Each row is a point on a landscape with many peaks, with its height.
From any point a climber takes the steepest step (rise divided by distance) to one of its 6 nearest points. It stops when none of these is higher. Distance is the straight distance between rows; heights are no part of it.
vonu (h 71.7): [137 129 153  84  98 150 105 116 123 143 101 133 118 106 127 168 166 145
 158  91 129 117 129 136 110 114 156 104]
bopag (h 86.4): [129 120 128 145 127 152 134 138 127 125 126  99 115 122 148 134 105 142
 123 120 139 109 127 114 115 123 151 131]
Muza (h 49.2): [ 91 102 111 211 163 104  73 114 122 117 157 129 119 152 172 111  56 156
  80 203 159  90 156 143 137 142 128  77]
podi (h 47.8): [ 92  91 110 195 185 119 104 123 128 110 167 121 111 140 176 139  35 166
 112 173 170 105 138 130 109 121 148  85]
niluv (h 50.1): [138 166 156  88  80  78 134 144 127 167 145 154 164 140  81 110 215 130
 123 103  57 184 113 157 166 131  67 186]
dusan (h 52.0): [152 160 154  29  90  93 146 154 138 141 135 142  99 129  66 159 209 124
 181  32  91 149 166 111  99  68 100 143]
poko (h 56.6): [153 118  91 159 137 142 105 130 134 131 129 109 104 120 169 143  84 153
 101 133 137 100 135 120 112 152 139 119]
paza (h 52.3): [154 166 136  40  82 118 128 135 131 148 106 145 102 102  76 162 204 145
 175  74  99 161 160 133 119  94  93 138]
zunu (h 18.3): [ 83 119 167 180 142 126 121 132 122 139 173 119 124 164 164  92  66 163
 133 163 180 110 152  99 125  84 138  94]
livid (h 66.7): [136 122 188  92 122 164 142 112 113 152 133 135 109 120 114 186 159 147
 177  88 140 114 142 123  89 102 143 122]
Mome (h 47.4): [ 79 105 129 205 135 115 103 125 124 126 153 130 121 167 176 100  68 169
 102 179 186  91 147 119 131 120 148 107]
nulup (h 34.4): [126 139 196 147 143 158 170 141 115 155 172  85 110 150 138 118  99 154
 159 113 146 110 158  73  96  53 125 123]
Tupar (h 50.4): [109 116 127 193 142 123 116 130 133 126 161 110 128 150 157  83  79 156
  95 157 149 105 135 105 123 121 151 107]
modu (h 51.2): [117 158 184 113 125 109 155 154 120 125 162 154 177 158  82 110 171 116
 136 129  93 178 102 153 162 121  81 167]
tudid (h 43.0): [144 147  96  65  98 131  87 115 143 114  78 139 152  78 118 140 174 139
 130 110 129 127 114 168 110 143 129 133]
gulov (h 49.5): [115 155 176 137 119 140 170 160 116 112 149 124 156 164 100 103 138 101
 142 139  92 150 115 102 160 110 112 145]
nipi (h 69.9): [125 149 127 106 100 143 130 117 110 117 101 142 134  98 125 144 151 128
 128 134 116 120 117 152 127 141 136 135]
giv (h 86.5): [126 131 157 116 118 163 132 123 112 127 135 110 137 119 131 150 145 130
 147 117 126 120 137 108 115 113 144 128]
vero (h 52.9): [120 151 158 120 132 100 133 133 118 135 133 165 154 154  95 104 179 115
 133 123  88 178  97 152 158 145  91 180]
noda (h 63.4): [152  78  78 121 189 162 124 115 132 133 115 108  74 112 165 186  40 115
 158  97 181  87 124 111  34  82 164  65]
nunu (h 55.6): [109 145 142 117 134 115 144 118 117 110 119 148 160 127 116 107 150 112
 136 155 107 138 103 133 144 149  99 148]
neluk (h 53.2): [126 134 106  97 127 100 128 108 153 118 102 170 171 102 110 102 153  95
  94 149 104 155  91 187 165 209 101 157]
Tunar (h 22.5): [148 132  46  75  73 106  75 128 147 123  71 159 138  77 114 143 161 125
 105 102 114 148  91 168 111 172 117 151]
mada (h 53.5): [111 137 160 149 123  98 149 121 134 117 155 147 173 149 108  89 162  80
  99 168  95 177 102 147 204 182 106 166]
Vamu (h 44.5): [160  82  95 135 184 172 103 140 134 123 125 116  90 110 169 175  81 132
 115 102 139 111 128 128 101 128 160  97]
Zar (h 48.4): [100 145 187 154 110  87 175 126 154 127 169 131 184 170  92  82 160  84
 130 150  83 177  99 141 201 164  99 171]
mopu (h 50.9): [131 103  53 132 122  98 106 103 145 107  63 164 143 100 102 128 130  95
  61 161 105 139 109 203 166 235 112 152]
lila (h 49.6): [152 160 138  70  89 105 124 156 132 154 131 155 139 125  79 125 204 128
 160  65  80 178 119 118 153 107  74 162]
vuf (h 57.0): [103  99  94 192 151 120 106 131 139 135 145 117 117 148 159  99  80 172
  81 166 160  97 135 132 123 147 136 108]
tudu (h 35.2): [143 106 142 149 181 156 115 126 115 134 161 105  86 142 181 120  57 144
 130 109 187 107 137 104  75  99 149  98]
Sonaf (h 52.7): [108 161 170 107 112 137 153 137 104 115 131 140 141 139 107 129 168 117
 157 116  88 144 114 133 146 102 104 144]
lut (h 40.3): [146 108 128 132 160 166 110 119 128 153 152 104 103 128 176 132 100 142
 130 109 159 104 144 102  95 100 158 106]
tus (h 0.4): [ 99 136 167 174 122 146 157 138 126 142 182  89 115 177 158  78  91 173
 144 142 159 126 154  95 120  58 162 124]
Mon (h 66.6): [125 140  88 134 151 105 124 104 145 114 114 139 159 131  91 110 123  75
  70 185 117 165 106 173 184 221 106 170]
Dubup (h 39.4): [109 144 161 157 124 140 175 144 120 141 152 106 128 145 131  97 111 147
 142 137 128 118 139  89 137  74 130 132]
ros (h 62.7): [163  86  96 105 161 170  81 124 150 130 118 131  83 101 174 213  93 108
 144  90 152 117 125 123  80 124 168 100]
vez (h 74.8): [143 128 150  94 126 160 117 111 116 119 118 110 124  87 147 177 150 127
 147  96 133 104 147 123 101 117 147 112]
momor (h 49.8): [162 106 104 117 174 178 132 125 135 134 149 118  86 121 175 172  73 127
 155  87 173 113 144 106  72  78 154  83]
dazo (h 51.3): [123 163 129  92 120 108 119 126 127 125 112 168 169 122 113 106 180 111
 118 125  95 155 103 179 149 166 103 167]
nubag (h 60.9): [115 135 133 172 123 107 174 129 136 128 136 113 170 173 111  48 114  95
 107 158 109 159 133 124 189 146  91 148]
Seg (h 34.1): [174 143  82  32  76 128 111 140 140 155  74 145 112 105  93 165 201 134
 151  66 133 133 136 131 111 134 124 149]
fofi (h 84.5): [154  73  80  91 165 163 107 111 143 122 116 127  79  97 162 218  66  84
 170  83 180 101 133 119  53 116 158  82]
vagum (h 72.0): [121 113  79 164 116 103 129 124 131 110 113  97 148 126 122 102 106 128
  76 168 127 115 129 115 145 168 133 129]
devif (h 60.2): [117 121 114 138 128 122 144 142 121 129 132  97 131 139 155 102 107 131
 108 161 137 105 141 101 143 117 136 132]
Fode (h 62.2): [125 124 100 174 136 119 127 138 130 128 116 106 134 124 163 104 102 130
  80 154 132 108 140 125 124 149 138 131]
Mefu (h 76.1): [133 127 137 107 121 158 137 120 107 123 109 120 129 104 135 155 131 133
 138 131 127 106 128 124 118 130 135 127]
kirig (h 64.0): [110 120  90 186 130 103 126 118 130 119 135 124 126 145 141  67  94 150
  74 184 146  88 148 126 145 152 138 114]
devu (h 65.8): [120 124  81 139 132 117 143 128 128  96  93 144 141 114 104 130 123  91
  87 171 124 135 110 165 167 202 118 160]
doneb (h 62.9): [119 134 119 129 122 138 117 125 110 118 110 127 152 108 142 126 126 111
 116 139 118 110 133 145 142 152 133 133]
pavi (h 46.4): [145 148 117  51  88 129 116 131 129 146 109 136 125 106  96 150 187 147
 162  77 102 170 136 142 121 123 102 157]
dif (h 58.7): [110 146 118 137 138 125 145 127 129 110 121 154 154 128 117 101 131  78
 129 169 120 135 108 142 181 181 101 157]
kaz (h 49.4): [121 136 103 116 117 105 107 123 122 105  76 175 159  97 132 142 140 125
 100 148 111 129 107 162 146 175 123 140]
sifa (h 55.9): [136 125 207 111 138 162 163 126 107 134 145  80  97 147 135 146 142 129
 174  95 134 120 156  85  98  64 140 109]
kol (h 55.2): [157  89  92 106 144 163  89 109 147 123 113 128 101  94 157 213 117 118
 136 103 146 107 120 136 102 136 183 109]
tozi (h 42.3): [107 110  94 174 205 153  84 144 122 130 153 120  77 125 167 144  43 178
 124 157 186  99 140 136  81 111 147  68]
Dat (h 51.1): [128 154 169 134 101  71 140 147 126 150 156 159 170 142  89  79 190 111
 120 123  73 186  91 153 169 156  90 170]
Lolu (h 33.9): [123 132 143 173 136 139 139 133 123 128 147 103 123 158 153  91 100 163
 117 140 160 113 146  88 124  97 150 127]
Demun (h 56.8): [120 150 193 112 117 159 181 124 102 123 155 101 112 135  94 151 147 119
 172  95 125 130 149  90 109  72 126 121]
viser (h 64.4): [142 140 168  74 103 145 116 124 111 125 106 130 117 114  96 149 180 149
 160  88 114 119 125 129 101  86 127 126]
Lura (h 54.2): [100 136 113 190 128 108 148 119 128 126 143 115 137 165 139  56  94 141
 116 174 147 101 149  93 151 118 138 126]
sak (h 19.4): [145 149  54  82  91 105  88 122 147 133  76 162 146  82 116 120 154 125
 123 106 109 153  97 175 139 179 115 151]
sadi (h 50.8): [140 103 110 132 190 170 102 117 138 140 144 122  68 118 156 159  38 147
 128 121 193  99 127 126  46 100 163  78]
gove (h 65.7): [132 127 161 142 121 165 159 133 106 135 136  97 121 135 145 122 124 126
 144 124 126 117 140  95 124  92 133 115]
mitam (h 76.4): [ 84 147 165 207 117  96 156 105 128 101 165 128 143 169 125  39  81 166
 156 188 158 125 140  94 161  91 149 128]
vavam (h 53.9): [ 94 151 140 180 117 103 155 143 137 128 151 112 140 177 114  33  99 144
 121 159 135 144 137 104 168 103 112 135]
Sifam (h 40.7): [147 111  97 121 142 159  82 128 129 122  99 122 111  83 156 202 139 128
 116 119 131 102 108 139 121 145 160 117]
Temam (h 54.8): [108 146 166 198 126 101 192 139 153 118 187 117 137 192 107  44 120 110
 147 151 113 158 138  86 194 113 103 156]
vuti (h 38.4): [148 109  77  96 110 134  60 121 140 147 100 151 120  72 132 197 148 146
 108  98 127 101 104 174  99 159 156  99]
Vug (h 48.5): [142  99  75 156 119 142 101 129 133 129  92 110 133 107 155 152 109 124
  82 150 105  98 100 136 124 186 156 124]
zapaf (h 52.1): [120 162 171  98 100  90 149 159 132 134 139 164 160 138  80 126 190 135
 140  97  78 182 105 137 135  85  77 168]
Sov (h 66.4): [105 119  90 163 121  98 143 136 135 111 121 115 150 150 134  73 109 112
  87 173 133 127 120 111 152 149 112 145]
molo (h 38.2): [166 118  38  58  81 124  64 139 145 145  76 157 130  77 126 180 170 153
 123  90 131 133 125 154 105 150 148 120]
buto (h 53.0): [113 158 172 141 131 109 167 150 135 110 149 146 155 155  98  93 159 102
 125 153  91 176  97 140 183 135  99 150]
Revo (h 57.5): [170 100 143  93 186 167 143 114 132 149 117 135  71 122 167 172  84  94
 208  76 188  97 149 103  52  79 142  86]
vevik (h 75.6): [102 104  48 153 142  98 139 123 140 116 101 114 134 125 111 103  96  94
  80 193 136 123 115 151 186 204  95 152]
Mosu (h 54.3): [156 107 197 108 161 160 172 123 117 146 165 104  81 148 147 157 114 121
 193  68 150 122 178  74  79  58 130  96]
tuko (h 56.7): [105 150 133 162 133 114 167 137 122 105 139 127 166 164 126  93 122  91
 136 174 109 155 110 100 190 140  97 151]
toza (h 36.2): [163 176  80  43  79 118 107 140 131 148 110 153 123  97  95 140 197 127
 157  77  91 173 125 139 133 162 107 157]
Buga (h 55.4): [147 104 101 153 152 155 105 118 140 138 135  98 100 116 181 145  85 150
 115 104 152 105 132 116  88 125 154 107]
puz (h 62.8): [147  96 153  96 156 176 137 114 116 144 121 104  90 119 161 184 109  97
 180  88 158 106 145  99  87 102 142  97]
geka (h 59.7): [131 153 179  74 102 115 141 141 109 123 141 121 114 123  68 144 194 144
 169  83 110 140 131 125 112  57 103 115]
vef (h 61.0): [139 132 239 107 128 142 188 128 111 134 150 103  98 153 106 163 149 130
 188  93 127 125 174  72  76  53 127  98]
fum (h 53.8): [125 128 142 138 125  84 149 109 136 119 131 160 179 139  97  92 173  80
  92 146  99 169 101 169 188 190 110 185]
geras (h 82.2): [139  83  45 180 132 102 122 124 131 117  82 104 131 125 124 104  90 126
  54 203 115 114 140 143 153 207 117 126]
fudo (h 32.0): [138 124  91 108 106 139  77 111 128 119  79 141 139  86 143 178 142 135
 117 128 125 116 116 177 102 157 159 113]
didi (h 29.7): [127 129  63 108 104 112  87 121 125 106  78 140 143  90 129 165 148 126
  84 143 104 117  89 188 129 170 145 122]
tobe (h 52.8): [162 100 125 110 157 176 113 115 121 134 134 115  81  98 180 189  99 115
 142 103 157  98 129 110  91 107 158 102]
favi (h 70.8): [130  90  56 197 145 115  92 117 124 120 106 102 116 137 144 106  83 143
  61 155 117  99 137 132 142 173 142 127]
sok (h 60.6): [114 139  95 132 143 113 130 129 119 108 114 145 168 138  99 103 137  88
  90 176 110 147 117 160 198 201 116 152]
Fikid (h 56.9): [112 149 191  94 122 122 145 147 106 114 143 130 128 130  80 131 180 132
 154  95 102 159 130 125 129  83 101 145]
gudi (h 55.7): [155 130 117  70  95 132  92 125 149 144  88 147 130  69 122 174 168 147
 151  83 144 114 124 153  96 131 159 108]
Vosel (h 49.7): [115 147 192 148 110  89 170 145 145 136 164 153 173 166  80  96 177 100
 122 137  75 186 103 137 185 139  87 172]
Pode (h 64.1): [132 136 205  84 122 142 156 119 114 143 134 133 103 119  94 188 186 143
 194  72 106 114 142 110  77  75 132  93]
gotur (h 21.4): [102 143 179 178 125 113 142 147 120 138 169 128 127 177 137  57 100 170
 141 155 152 123 163  85 127  58 140 115]
Nov (h 50.2): [ 90 124 159 212 139 103 121 114 132 112 162 129 141 168 142  71  75 155
 109 204 170 100 157  95 148 106 157 100]

For each start below, name the point where the climber stops.
didi -> giv
buto -> geras
gulov -> geras
tus -> giv
Dat -> giv
Tunar -> giv
vuf -> geras
Muza -> geras

Two climbers start at each pair of points below. Name the first point that both come to, or write never.
tudu, Mosu -> giv
neluk, nubag -> geras
Lura, dif -> geras
